A landscape with many valleys, sampled at points; each row gives a point and its height.
A ball rolls from a point to the lowest of its 2 nearest points, and stops where none of them is lower. Distance is the straight distance between rows; heights are no part of it.
J_884: [ -6 -62 -30   2  -6  21  32  -7  34  15   0 -17  36   3  68  14 -18 -11
  18 -46   3 -37  -2   8 -13 -29  31  22 -12  33  -3 -23 -16   4  -4  54
   7  38  26   0  -1 -43   8   9]  height 52.3
J_838: [ -1 -30  -7  30  23 -27  68 -31  29   9   1  -9  31  -9  30  16 -29   1
  39  -8  -1 -27  43 -27 -11  13   1 -41  14   8  -2 -18  -5  48  20  15
  -3  11  17 -19  14  -9  10  -5]  height 46.5
J_783: [ -1 -10 -34 -10 -17  31 -35  39  51  18   2  19 -15  20  16 -19 -21 -16
  16  31 -24   3 -28 -18  -4  13 -26   9  13  40  44  -8   5   3 -19   7
   2 -25  73  26   2  38  -2   0]  height 44.8
J_184: [-40 -10 -55  -8 -33 -14  12   8  56 -26 -43   7  31 -20 -21   9 -10  28
  38 -12 -38 -15   2 -24  53 -10   7  -7 -24  10  38  22  16  51  10  51
   0 -23  67  11  33  12  39   2]  height 66.5
J_463: [  0 -54  16  26  -1 -15  23 -22 -16  14   9  -4  19 -15  30  15   8  -7
   8 -31  26 -41  -1  20  -8 -31  46  13  -2  -3 -30 -22 -27 -10 -14  14
   0  48 -38  16  -2 -41   1  -4]  height 40.4
J_857: [ 13  23  16 -14  -4  -7   8  14  26 -14 -19 -41  18   2 -35   6 -48  -3
  -6  23 -32 -21   2  10  33  35 -13 -15  21 -10   8  44  -6  -4  19 -20
 -27   1 -14  -6  14  27 -20  -3]  height 65.2
J_769: [ -6  36 -24  16   3  13  -6 -49 -11  23  17   5 -24 -30  10  13  56  -6
 -28   4  22  37  33  -2  -6  25 -10 -55 -20 -17 -42 -20  17  13   4 -21
  20   0  12 -37 -10  15  35  26]  height 29.9
J_824: [-19 -33 -23 -25   9  48  22  10  17   7  -3  -3  42  33  74   3 -15 -24
  19 -48  23 -22  -7  -9 -41 -31  10  26 -30  34  -9 -50 -10  13 -12  65
  -4  26  18 -11 -15 -56  12 -11]  height 46.6
J_537: [  3   1  49  34  25 -26   4 -23 -61   9  43  12 -14   4  14  13  -5   4
 -21   3  36   3  -5  20 -43  15  22 -10  23 -29 -33 -22 -10  -1 -13 -38
  -6  21 -46  -1 -11 -16 -11  16]  height 47.5
J_513: [  8   4 -19   2 -28  11  12  -3  26  15 -25 -37  12 -14 -17  23   9  -7
   9 -21 -18 -45 -14  29  75  -4  20  19  -4  19  -5  49 -19 -20  11   3
   3  17 -48  20  12   2  -7 -13]  height 33.2
J_245: [ 24  33  50 -47  14  11 -66   0 -24  -6   7  18 -42  31 -14 -43 -15   9
 -34  27  11  30 -13  -2 -47  10 -34   2  22 -35  -4   2   0 -36  -2 -24
  -7 -29   5 -20 -26  14 -34  13]  height 74.9
J_128: [ -6  35 -34   0  19  -5   2 -55  16   3 -17   5   9 -37 -12  18  64  -8
  -9  -8  -5   8  44 -16  21   9 -21 -71 -36 -17 -26   2  17  41   5   3
  28  -5  22 -32   0  22  46  32]  height 35.5
J_62: [  3  51   6 -39  53  10 -33 -13 -61  -2   0  42 -18  30 -22 -32  40 -16
  15   6  29  58  -4 -46 -66 -18 -48  -2  -2   8   4  -2  24  -6  29 -13
  -9 -65 -24 -29   5 -23 -17 -17]  height 34.8
J_48: [ -5  -8  23 -16  16 -38 -33  22 -45 -67 -22   2  -2   8 -51 -40 -31  38
 -13   9   2  26  15  -9 -18 -28 -22   9   6 -68  28 -10   8  14   5   8
  10 -42  24 -28   0   0  13 -11]  height 19.2
J_800: [  7  -7  42  20  59 -37 -12   0 -86  -8  59  23 -24  19 -14  -4  13   4
   6  -8  31  21   7 -30 -91 -14 -15  12  45 -35   5 -47   2   5  19 -40
   9  -9 -41   0   3 -35 -26 -33]  height 27.9
J_356: [-21 -10  10 -12 -19  17 -63  -4   3   6  -9  25 -26   7   8 -20  -3  25
 -37 -22  -1  -7 -35   8 -21 -24  -5  24 -34 -44  15 -22 -40 -18 -35   0
  22  -1  48   9 -45 -36  14  37]  height 80.1
J_125: [ 23 -31 -34  35 -52  -7   7  36 -14   9  37 -29 -12 -17 -11  -6  28  25
 -17  19  10   9  15  25  37  -6  27  44   8  32   4  -2 -16 -39   5 -21
  14  37 -18  52 -14   6  -1 -41]  height 72.3
J_890: [-11 -44  21  11  28   5  41 -18  49   2 -22  -1  21  21  45  23 -54 -22
  19  -6  -8 -52  -8   8 -14   8  30 -21  -5  -7   2  -5  -9  14  -7  29
 -33  24   8 -16   6  -3 -13  18]  height 25.4
J_333: [ 17 -13 -32  -2 -32  28  -4 -14  11  33  11 -24  -2  14  21  10  26   2
 -20  -1  15  -4  -3  17  27   7  -5  14   0  41 -22   7 -29 -31  -3 -11
  11  40  -9  19 -27 -11   3   0]  height 50.9
J_805: [ 46  -7  28   1  13 -52 -34  37 -43 -23  41  16 -51  19 -19 -54 -14  21
  10  46  12  42  22 -35 -57 -14 -33  24  32 -26  34 -35   9 -12  28 -47
   7 -39  34   0   5  17 -26 -50]  height 9.2
J_339: [ 25  -6 -11  50 -19 -10  45 -17  23  33  11   9  -7 -39  -6  30  25   1
   5  16  -3 -42  21   7  44  34  34 -28   9  14 -34  11 -18 -16   4 -24
  -5  29 -25  18   2  37  -9 -14]  height 51.3
J_658: [-17  -2 -42 -24 -39  45 -31  16  73   4 -29   7   2  21   8   2 -42   7
   6  -6 -55 -33 -40  -9  20  19 -14  -6   1  12  47  20   0   8 -11  30
   1  -2  69  11   6  12  10  41]  height 48.5
J_569: [ 29 -31  19  29 -12 -26  52 -12  -7  10  15 -43  22 -30 -15  27  -5  -1
  19 -26  -1 -61  27  16  31   2  30   9  18 -18 -18  11 -28  -7  30  -4
   7  39 -68  -3  16 -10 -12 -39]  height 47.9
J_401: [ -8 -15  13  24 -19 -10 -30   8   5  16   7  29 -30  -7  -2 -18  -1   3
 -16  30  10   0 -14  13   4  -8  11  12  -5 -15   4 -11 -18 -14 -27 -28
   5   1  37  22 -13  20   3  30]  height 82.7
J_110: [  6  46  18 -15  39  11 -21 -23 -38 -26  11   0 -23  -5 -24 -30   3  16
 -14  21   1  62  12 -20 -48  18 -52 -41  13 -37  -4  12  23  20  39 -40
  -7 -44   0 -37  -4  21 -12  13]  height 20.2
J_613: [ -4   3 -52  -2 -30  21   1 -20  28  20  -6 -14   5 -20  16  13  48  -1
  -8  -6   1   0   3  14  48 -14   6  10 -25  42 -14  21  10  -7 -17  11
  24  31  -6  18   8   7  16  15]  height 47.7
J_244: [ 15  24 -30 -21  16  17   4 -54 -14  28   9   0   4  12  29  10  55 -18
 -14 -12  18  25  19 -14 -30  15 -50 -18  -4  14 -36 -20  -6   4   9 -21
  19  13 -12 -25 -28 -18   5  14]  height 61.4
J_477: [-28  -3   9  16  44 -22  39 -18  30 -23 -42  21  15 -15  -6  11 -10 -18
  38 -15 -20 -38   7 -14  21   2   6 -52 -10   3   8  13   9  66  10  38
 -10 -20  20 -12  27  14   6  10]  height 54.8
J_623: [ -9 -10 -25  44 -40  -2  30 -17  29  27  -7  16  -1 -46  -9  32  47   3
   3   3 -20 -49  15   8  70  14  51  -8 -31 -16 -25  12 -14 -17  -3   2
   4  35  -7  29  12   9  12  19]  height 48.3
J_589: [ 34  16 -27 -10 -32  39 -29 -12  10  27   3 -34  -8  31   4  -3  22   1
 -48  11  -3  21   9  13   7  31 -39  16   6   5 -11   7 -26 -34   5 -27
  10  15  15  -4 -51   8  -1   3]  height 54.4
J_365: [  4 -25  27  13  45  -1  34  -8  14  12   2 -11  11  21  56   5 -48 -23
  25 -15   5 -24   1 -19 -34  12 -13 -17  15   7  -1 -24 -15  27  -1   4
 -26  17  -8 -28   7 -33 -22  -1]  height 34.4
J_70: [ -7 -15  31  13  27 -38 -18   9 -65 -43   2 -10  10  -5 -51 -15  -6  21
 -15 -23  11   0   3   8 -13 -31  -9  13   4 -69  10 -20  -3   5  -8  11
  27 -22 -22 -27   0 -22  19  -5]  height 25.7
J_833: [ 12   8 -13  18  -7 -17  30 -20  18  12  16  -3  11 -22  -3   6  -2  12
   1  20  -3  14  41 -18   7  20 -17 -42   2 -12 -12 -11  12  36  12 -26
   0  -2  30  -8   4  30  16   3]  height 31.4
J_740: [-12  18  46 -27  45   2   0  20 -50 -43   4   1   1  25 -27 -10 -22  -9
   3   6  20  50  -3  -9 -36  -6 -19  -2  20  -4   7  -1  37  15  -3  -3
 -13 -26 -29 -29  20   5 -16  12]  height 72.4
J_159: [ 22  27 -12  -1  15  -8  10  -3 -39  19  35  -9 -21  20  -5   3  54 -14
   8  24  33  50   2 -16 -18  10 -19   3  38  69 -19  16  26 -16  29 -34
 -15  -1 -39  19  -2   7 -31 -41]  height 42.6
J_499: [ 16  -8  -6  -7  11 -12  14 -24 -21   8  13 -39  26  16  19   2   2  -9
 -12 -23  12  -2  12  -7 -21 -12 -14   5  -2 -10 -20 -26 -31  -6  17 -19
  16  13 -41 -34 -26 -54   1  -9]  height 66.3
J_6: [  4  -6  -9  20 -47 -39   5  37  14  -6   5  10   1 -15 -48  -7 -17  35
  13  14 -30 -16  16  -8  40 -12  19   6  14   4  31  16  -6   5  14 -10
  -2 -12  29  39  25  28  13 -34]  height 69.9
J_697: [-18 -24 -22 -14 -13  30 -50  11  25  20   7  30 -10  12  16 -25 -10  22
   1 -53 -22 -36 -59  -2  -1 -18   9  40 -27 -11  51  -8 -50 -15 -23  20
  24  -8  40  28 -35 -49  21  28]  height 78.1
J_134: [-13  19 -20 -14  -3  14 -11 -48  11  31 -14  19 -10  -4  26  18  46 -29
  -1  -7  17  10  -2   8  14  -7  -4 -28 -12  32 -27   7   1  -1 -30  22
  21  16 -11   7  -8  20   7  34]  height 44.1
J_636: [ -2 -16  -6  -2  -3   3  47 -16  43   3 -42 -36  22 -13  13  33 -10 -18
  31 -29 -21 -68   7  33  52   1  38  -1  -7  17 -18  46 -10  -2  21  43
  -5  19 -43   5  29  -7 -18  -4]  height 26.9
J_116: [ 25  46  56 -33  11  16 -69  -6 -33  -8  10   0 -52   7 -12 -41  -3  33
 -58  31  -7  51  10  22 -45  28 -36  -7   1 -91 -11   9  10 -47  29 -44
   3 -36  -3 -47 -40   9 -43   3]  height 76.3
J_953: [ 14 -30  23  21  21 -20  -5  11  -6   9  19   2  11  13  26   0 -16 -24
   8 -18  14 -27 -16  -6 -20 -21  13  26  25   6  -3 -29 -30 -11 -14  -3
  -6  21 -32  13  -2 -35  -1 -24]  height 34.9
J_283: [-11   9  -7 -15  15   4 -51   8  -4  21 -17  17 -14  11   3 -14  17 -27
  -4 -28  -2 -33 -44 -21   2 -29  -8  30 -17   1  10 -25 -30 -15 -26  11
  18 -20  -7   6 -28 -46  18  -4]  height 71.6
J_652: [-15 -33   4  26   2   8 -11  46  44  15 -14  32  -9 -13  18   6 -10 -36
  42 -17 -16 -50 -55   1  28   2  29  18   6  28  32   7  -4 -12 -25  39
 -12 -13  -4  39  28   1  -8 -25]  height 21.0
J_848: [-20  -7 -32  12 -30 -32  26  37  39 -25 -31   7  22 -18 -34   9 -23  25
  41 -11 -25 -29   1 -29  43 -18  22   5  -5  18  28   4   5  33   6  39
  -2 -24  38  26  29  10  22 -42]  height 68.3
J_995: [ 20  19  -6  20 -17 -22 -10 -10  16   2  16  17 -21 -15 -16 -18  12   8
 -15  50 -12  21  27  -5  16  25 -10 -36  -2 -12  -7   0   5   1  11 -50
   0 -17  52  -3  -4  56   7  -2]  height 25.6
J_578: [  2  33  15 -43   6  12 -47  16  -2 -40 -40  -6   2   6 -37 -23 -19 -12
  -9  19  -9  31 -31  -2   7 -16 -24  -7  -5 -19  21  23  10   0 -14  15
 -15 -46  13 -21   5  31 -12  15]  height 61.3
J_959: [ 17   7 -17  -5 -53  32 -42  15 -34  24  34   3 -45  44   7 -21  42  31
 -56  36  19  40   4  36 -25   8 -17  64  -1  24 -25   5 -24 -95  -4 -31
  20  20   3  44 -51 -14 -19 -36]  height 74.8
J_781: [-11 -23 -12  -7 -27  54 -13  46  45  22  -2   6 -11  28  35  -7 -31  -2
  -4  14 -17  10 -33  19  -8  11   0  43  -1  40  37   3   4 -21 -35  -1
 -10  10  48  33   3  18 -14  19]  height 40.0
J_979: [-25 -43   1  12  12   8  39 -13  34 -13 -42 -14  26 -13  11  22 -21  -4
  38 -56 -15 -57 -15  24  36 -30  36  14 -31   7   5  26  -5  15  -4  59
  -2  18 -13   0  25 -45   5   3]  height 17.1
J_277: [ -2  -2   2 -22 -30  27 -10   8  14  -2 -19 -27  19  11  11   9 -27   2
  -9 -20 -15 -19 -27  25  33  -6  13  33  -5  17   6  21 -20 -22  -9  13
  -8  28 -32   6  -8 -18  -5  13]  height 38.6
J_231: [-24 -13  28 -25  24  20   2  17   5 -31 -35   3  21  33  16  -7 -52  -5
  -3 -28  -1  -4 -40   1 -16 -17   5  11 -21  -2  13  -6  25  18 -26  39
 -15  -3  -1 -16  -4 -28   8  26]  height 31.6
J_829: [ -2  56   9 -27  44   1  -9 -18 -74 -23  14  -3 -15  -4 -40 -18  28   6
  18  12  15  59  14 -38 -53  -4 -44 -26  26  12   4  17  36  36  44 -37
  -5 -61 -23 -18  11   3 -13 -15]  height 27.8
J_722: [  2  -7  32  14  33 -13   1  49   7 -13   1  28  -1   0   8 -16 -22 -53
  36   8   3 -16 -38 -42  -2  16 -10  -5  27  23  21 -24  28  26 -14  19
 -28 -45   3  10  33  13 -14 -49]  height 70.2
J_264: [ 43   7 -10   4  21   8  19   9 -31  21  62 -13 -20  50  13  -3  34   0
   6  44  29  44   7 -28 -64  41 -27   7  41  57 -16 -10  25 -23  40 -46
 -15  14 -17   6 -20   0 -41 -35]  height 45.7
J_369: [  7  27  -6 -21  14  10   9   0  -9   3   3  -2   4   4   2  -2  26 -20
   6  22  12  39   8 -22  -3   9 -23 -19  16  44 -15   7  21  14   6 -12
  -8 -10 -20 -10   6  22 -10  -9]  height 39.3
J_164: [-12 -42   8  13  -8  -2 -10  29   8  18  12  14  -7  10  24   0  -2 -17
  10 -20   3 -35 -38  -2  13 -21  27  38   4  37  17 -14 -26 -26 -24  10
  -3  18 -25  43  -3 -28  -1 -22]  height 28.8
J_604: [ 26 -20 -11  24 -24 -14  42 -16  -1  22  18 -31   9 -28  11  22  34  -7
   6  -1  16 -22  19  15  39   4  31  -4  11  33 -38  11 -18 -19  15 -12
  12  51 -64  17  -3  -5  -8 -37]  height 50.6
J_361: [ -7 -20 -43   3 -42   6 -49  11   7  16  -1  11 -15 -11  -1 -12  17  23
  -1 -27 -23 -14 -20  -9  26 -24  -4  49 -23  -2  39   0 -47 -32  -9   3
  32  -2  25  33  -7 -38  19  11]  height 76.0
J_891: [  0  23  49 -35  20   5 -31   6 -43  -6   2  24 -25  25  -7 -20   4 -14
 -10  27  18  44 -21  -1 -28 -10  -5   5   8   1  -7   2  16 -16 -20 -11
 -17 -19 -18   7  -6  16 -16   1]  height 73.5
J_983: [-12 -24  27  40  23 -43  18 -18 -46   2  19   2   3 -22  -6   5  16  -8
   3 -18  21 -15   9  12 -11 -16  29  -5   0 -35 -24 -23 -11  -5  -2 -13
  12  23 -45  -1  -6 -31  17   1]  height 44.5
J_787: [ 16   7  24  -1  21 -16  33   8  34 -10 -29 -27  24   9   0   9 -62 -29
  36  -6 -26 -36  -1  -6  13  28  -8 -18  33   1  19   9   0  19  24   8
 -28 -12 -22 -18  27   2 -26 -11]  height 67.2
J_981: [ -7   3  66  -5  17  -1   3  -9 -38   0  14  10 -14  10  -1  12 -15  -4
 -33  15  24  24 -21  34 -20  19  23 -14   7 -40 -29   0   9  -9 -29 -27
 -22  18 -23 -13 -10  19 -12  42]  height 45.9
J_556: [-20  -8   0 -37  27  50   9   8  35  -6 -28 -13  42  40  59   1 -46 -30
  10 -46  -5 -21 -25  -5 -26 -21 -14   3 -26   6   5 -25   3  23  -7  52
 -14  -3  12 -34 -13 -49  16   7]  height 39.1
J_57: [ 16  41  -2 -37  18  28 -38 -31  -4  20  -9  -9  -9  24   8  -8  28 -17
 -33   9   9  18 -11 -11 -17  11 -48  -5   4   0 -12   2 -13 -26   0 -22
   4  -4 -15 -12 -36  -8 -11  14]  height 58.0
J_218: [ -3  57 -24  29 -32   9  35  -4  29   0 -18  18  -7 -58 -20  33  47  18
 -14  17 -14 -11  37  34  66  17  55 -28 -60 -22 -50  24  37  12 -12   0
   0   9 -10   2  39  55  25  12]  height 43.5
J_788: [  2   1  -2 -10  -5  10  10  -2  26  12  -6  -2   6  25  18   3 -13 -26
   3  13  -3  -2  -6  -7  -4  14 -11 -13  15  34   5   4   5  12 -11  -5
 -13   1   7   1   4  22  -4  15]  height 34.5
J_280: [ 12   9   7   9   0 -35  -5  -1 -65 -21  30 -25   4 -16 -60  -3  13  21
 -26  -8  18  30  34  12   3 -10   0   7   4 -53  -4 -10  15   2  22 -20
  31 -17 -39 -27  -4 -19  19 -15]  height 29.7
J_518: [  7 -30  -6  23 -39 -21  17  26  -9  -5  18 -26  12 -21 -24   7  -8  23
  13  -2  -9  -7   8   8  41 -15  25  36   8  13   6  10 -16 -19  11  -1
   8  25 -23  36  21   4   7 -28]  height 71.3
J_554: [ 33  -8  30   1  42 -39 -25  34 -59 -15  44  12 -22  35  -1 -39 -16   3
  13   1  23  21   2 -40 -82  -2 -30  27  40 -27  27 -51   6 -11   7 -33
  11 -22 -14  -1   1 -23 -27 -45]  height 20.9
J_802: [-11  25   4 -20  -7 -17 -16  27  14 -27 -33   0  11 -15 -38  -9 -16  -2
   8  21 -26  11 -13  -7  33 -14   4 -10   9   2  20  22  12  29  -1  16
 -16 -37  18  13  33  31   1 -10]  height 59.5
J_602: [  6  51 -32  -3  -2   7 -16 -38  29   7 -12  13  -1 -27   4  21  65 -23
  -5   9 -10  12  27   1  30  18   0 -55 -17  12 -22  30  17  16 -17   3
  15  -5  11   6   9  57  14  25]  height 40.1
J_144: [ -5  13 -12  35 -36   5   6   5   3   8   3  11 -15 -49 -21  20  31  10
 -25  26  -3 -14  11  40  55  22  47  -5 -38 -19 -26  15  10 -14 -17  -9
  -1  17 -15  24  20  32  13  13]  height 45.6
J_334: [-23  -6  15  25  52 -26  37 -33  -1 -23 -23  -7  18 -19   0  10 -11   2
  24 -19   7 -24  24 -15  -2  -8 -19 -49 -12 -19   2   3   3  49  20  17
  -1  -6   1 -36   8 -16  15  14]  height 51.4
J_216: [ 18 -60   8  14 -14 -20  26  11 -29 -16  29 -44  35 -15  11  13 -21  12
   8 -37  11 -28  12  22  -2 -32  41  31  21  -4 -15 -15 -22 -17  13  16
   6  51 -63   2  15 -33  -7 -33]  height 44.6
J_43: [ 13  47  16 -38   3   6 -23   7  -8 -13 -18 -36  12  15 -28 -18 -24  -4
 -23   5 -15  24  -5  -2   4  12 -42  -7  19 -17  11  35  -4  -8   9 -20
 -16 -20 -24 -26  -9  11 -17  12]  height 63.2
J_416: [ 21 -16  12  12 -26 -50 -35  45 -29 -22  23  34 -58  -3 -26 -47   7  26
   3  59  10  49  31  -6 -28 -30  -8  11  14  -9  24 -28   6 -11  10 -36
   8 -43  61  31   3  38  -1 -33]  height 19.9
J_167: [-27  -9  50   7  49 -10  24 -13   8 -32 -43   0  18   7  -5  16 -38 -21
   8 -26  -6 -46 -32  13   5 -12  16  -9 -12 -17  15  15   4  29 -15  45
 -17  -1 -19 -25   9 -20  -5  19]  height 24.2
J_969: [  0  19  40 -11  58 -14 -20 -14 -95  -5  23  50 -29  22 -14 -27  40  -3
   8  11  49  49   5 -40 -82 -22 -26   6  23 -12  -1 -28  31  -6  17 -15
   1 -33 -31 -13  -8 -29 -10 -14]  height 34.3
J_562: [ -8  -5 -54  -5 -18  17 -17  34  60 -15 -19  12  13  12  18 -13 -40  -9
  32  -3 -27 -12 -27 -35   1  13 -22   1   5  21  38 -12   9  19  -9  35
   1 -35  77  10  15   3  25  -2]  height 48.8
J_112: [-21 -49 -49   4 -38  22  24   2  37  -1   1  -7  28  11  45  10 -18  23
  14 -21  -1   3   5   4 -11 -18  10  24 -21  21  24 -17  -3  15 -11  39
   7  33  67  12  14 -23  30  32]  height 56.9
J_142: [-17 -42  27  23   5 -19  45  -8  11 -18 -27   8  32   3   4  21 -39  10
  12 -18  -9 -48   2  23  12 -11  28  -1 -11 -26   5   6 -12  16   1  30
  -7  25   0 -17   9 -23   2  23]  height 14.2
J_77: [ 14 -45  10  33  23 -30  57   7  13  -7  23 -23  33   1  31   7 -42 -16
  46 -10  12 -29  20 -28 -16   3  -5  -5  36  20  -1 -25 -16  30  31  12
 -10  22 -11 -10  12 -23 -15 -41]  height 41.2
J_85: [ -6  -5  36  -8  39 -17  14  36 -14 -28   4  10  -3   5 -13  -6 -16 -29
  33  19  18  20  -4  -7  -9  -3   7  -2  21  22   4  -4  37  28 -16  18
 -26 -25 -18   4  39  19 -12 -19]  height 71.4
J_598: [  9   9  20 -27  25  -7 -29 -10 -29  12  -7 -19  14  20   0 -20   5  -9
 -13 -33   6 -21 -21 -27 -25 -31 -25  21   1 -21   7 -31 -24 -17  -6   1
  18 -12 -40 -22 -42 -57  10 -12]  height 68.9
J_559: [ 11  -3  27  16  42 -40  14  17  10 -23   7  -6  22  11 -11  -9 -51 -18
  33  -7  -7 -24  -9 -30 -11  15 -17  -9  39  -9  31 -20   7  29  10   6
 -19 -30 -19 -17  27  -1 -18 -41]  height 68.8
J_76: [ -1  47  29 -65  -3  40 -13  -9 -58   0   4  -3  -8  46  -5  -4  11  11
 -53   4  27  64   2  22 -46   3 -11  15  -8 -15 -44  29  30 -39   0 -19
 -13   6 -50 -19 -21 -11 -34  14]  height 39.2
J_870: [-10  27  38 -35  -1  29   1 -11 -30   5   8  11  -9  30  21  15  -1  -6
 -47  14  32  37 -11  33 -16  11  18   4 -11   9 -36  15  22 -31 -37  -3
 -24  32 -39  -8 -26   7 -22  40]  height 43.1
J_852: [-44 -45 -59  -1 -44  33  34   9  52  -5  -9   9  27 -10  26  29 -42  29
  42 -43 -41 -24 -14  22  12   4  35  38 -21  24  44  25  -1  13   7  55
   3  33  51  22  20 -18  18  36]  height 60.8
J_493: [-21 -18  -9   5   4  22   3  17  50  31 -21  26  -4  -7  34  11 -10 -36
  26   7  -9 -25 -40   4  19   8  23   2   9  49  14  19  14   0 -28  25
 -12  -1   6  29  14  33 -19  11]  height 27.7
J_521: [ -5 -22  13   9 -36  11 -52   8   1   3   6  38 -46   1   9 -28  14  28
 -41  18   5  25  -1  15 -20 -14  -8  21 -20 -42   6 -24 -21 -33 -31 -18
  12  -3  72  -2 -34  -2   4  46]  height 81.6
J_305: [ -8  26  23 -20  13 -24   1  -5 -27 -42  -8 -18  11  -1 -39 -20 -27  36
 -13  20  -4  53  26 -13 -17  -1 -32 -27   5 -51   6  -3  21  31  22 -11
  -4 -38  23 -41  -4  18   6  11]  height 9.6
J_778: [ 35  49  -8  18 -10 -32 -43  -7 -25  22  27  27 -52 -51 -35 -24  55   6
 -17  38   1  24  36  -5  20  21  -9 -32  -2 -23 -14 -16   3 -10  24 -47
  16 -43  31   4 -23  48  12 -23]  height 18.9
J_635: [ -6  14 -19  22 -14 -20  53 -19  34  14   4  23  13 -41 -14  36  25  12
  12  32  -7 -12  53 -18  35  17  20 -58 -12  24 -21  23  21  40  14 -24
   6   5  37   4  19  57  17  -4]  height 36.9
J_429: [ -3  50  20 -31   4  14  -7  -6 -53 -25  12 -30  -6   9 -32  -1  19  14
 -38  10  19  65  11  24  -9  14 -11 -10   0 -36 -30  28  30   0  14 -32
 -12 -13 -48 -31   2   6  -9  13]  height 35.3
J_929: [ -5  -6 -37   1 -14   7 -34 -10  37  24 -25   7 -10  -8  -9   1  25 -11
   7 -20 -31 -41 -31 -20  26  -4  -6  19 -17  17  15   3 -39 -16 -15  13
  22  -7  19  21 -16 -16  20   7]  height 74.0
J_728: [ 11  -3 -37   6  -3   6  20 -41 -12  31  27 -36  24  -6  31  17  40   4
 -30 -18  16  16  34   2 -23   6 -16  -7  -8 -11 -43 -26 -23  -8  18 -18
  18  37 -24 -40 -27 -35   6  12]  height 64.0
J_534: [-21  22  18   8  31 -30   8 -12   2 -26 -18  20   1 -29 -32   4   1  -8
  19  15  -9  -1   3 -15   9   3  10 -40   4   5  -1  15  17  45  -2   8
  -7 -23  21  -2  20  42   6  11]  height 57.5
J_608: [-16 -25 -18  -6 -21  43  32  16  62  32 -14 -11  22   5  48  22 -34 -14
   3  17  -7  -6 -23  26   5   7  22  14   8  62  22  19  13 -12 -36  19
 -21  45  21  28  13  30 -22  24]  height 34.1
J_641: [ 25  -8 -20  36 -62  26  -9  25 -30  20  57 -24 -40   4   4 -11  33  37
 -50  33  18  29   0  60  17  20  11  53  -8  29 -24  -7 -21 -68  -3 -36
  15  44 -10  50 -42  -5  -1 -36]  height 73.4
J_639: [-46 -23 -67  -3 -46  12  31   3  66 -17 -37  22  20 -22  -8  32 -28  42
  35  -9 -64 -35   2   6  24   9  30  13 -22  -1  51  18   9  30  17  43
   5   8  71  33  29   1  18  38]  height 63.8
J_669: [-16   8  -3 -33 -29  41 -30  15  37  -8 -35 -11  15  22   8   4 -47   8
 -10 -17 -33 -16 -35  17  23   1 -11  25 -23  -2  33  26 -16 -12 -19  16
 -12  -2  32  -1  -6  -5   5  34]  height 43.8
J_378: [-13  17 -26  13 -20   7  57 -23  40  -2 -21   5  18 -46   1  44  23  17
   5  10 -11   1  41  12  44  10  39 -44 -30   1 -30  31  41  32  -6  12
  -7  21  19   5  30  52  18  13]  height 40.7
J_831: [ 21  48 -37   8 -10   3 -35 -22 -16  32  15  17 -40 -32 -17  -2  67  -5
 -35  26  17  39  39   5   8  19  -8 -31 -16   0 -28  -7  11 -16   2 -33
  15 -18  16 -13 -33  30  21  -2]  height 24.6
J_470: [  3  18  24  -7  -7  -9  -5   4 -43 -21   6 -25   9 -12 -43  -2   1   9
 -32 -13   0  22   5  32  26  -4  13   5 -18 -41 -16   9  18 -11  -4  -8
   3   0 -39 -19   9  -2  19   3]  height 32.4

Two balls start at each pair of points below. Name the first point that both come to, or write none.
J_184 and J_623: none
J_658 and J_848: J_142
J_959 and J_521: J_589

Where does a ball stop that starts at each point below?
J_981: J_305
J_245: J_142
J_697: J_778
J_125: J_142
J_144: J_778
J_43: J_142

Call two points neighbours if one is among the 2 nearest of the other. Go from one point of each pair to the other, from neighbour to neighbour, staying as low as possible. Name the highest point that can't be avoided.
J_652 and J_805: J_537
J_142 and J_463: J_562
J_305 and J_805: J_62
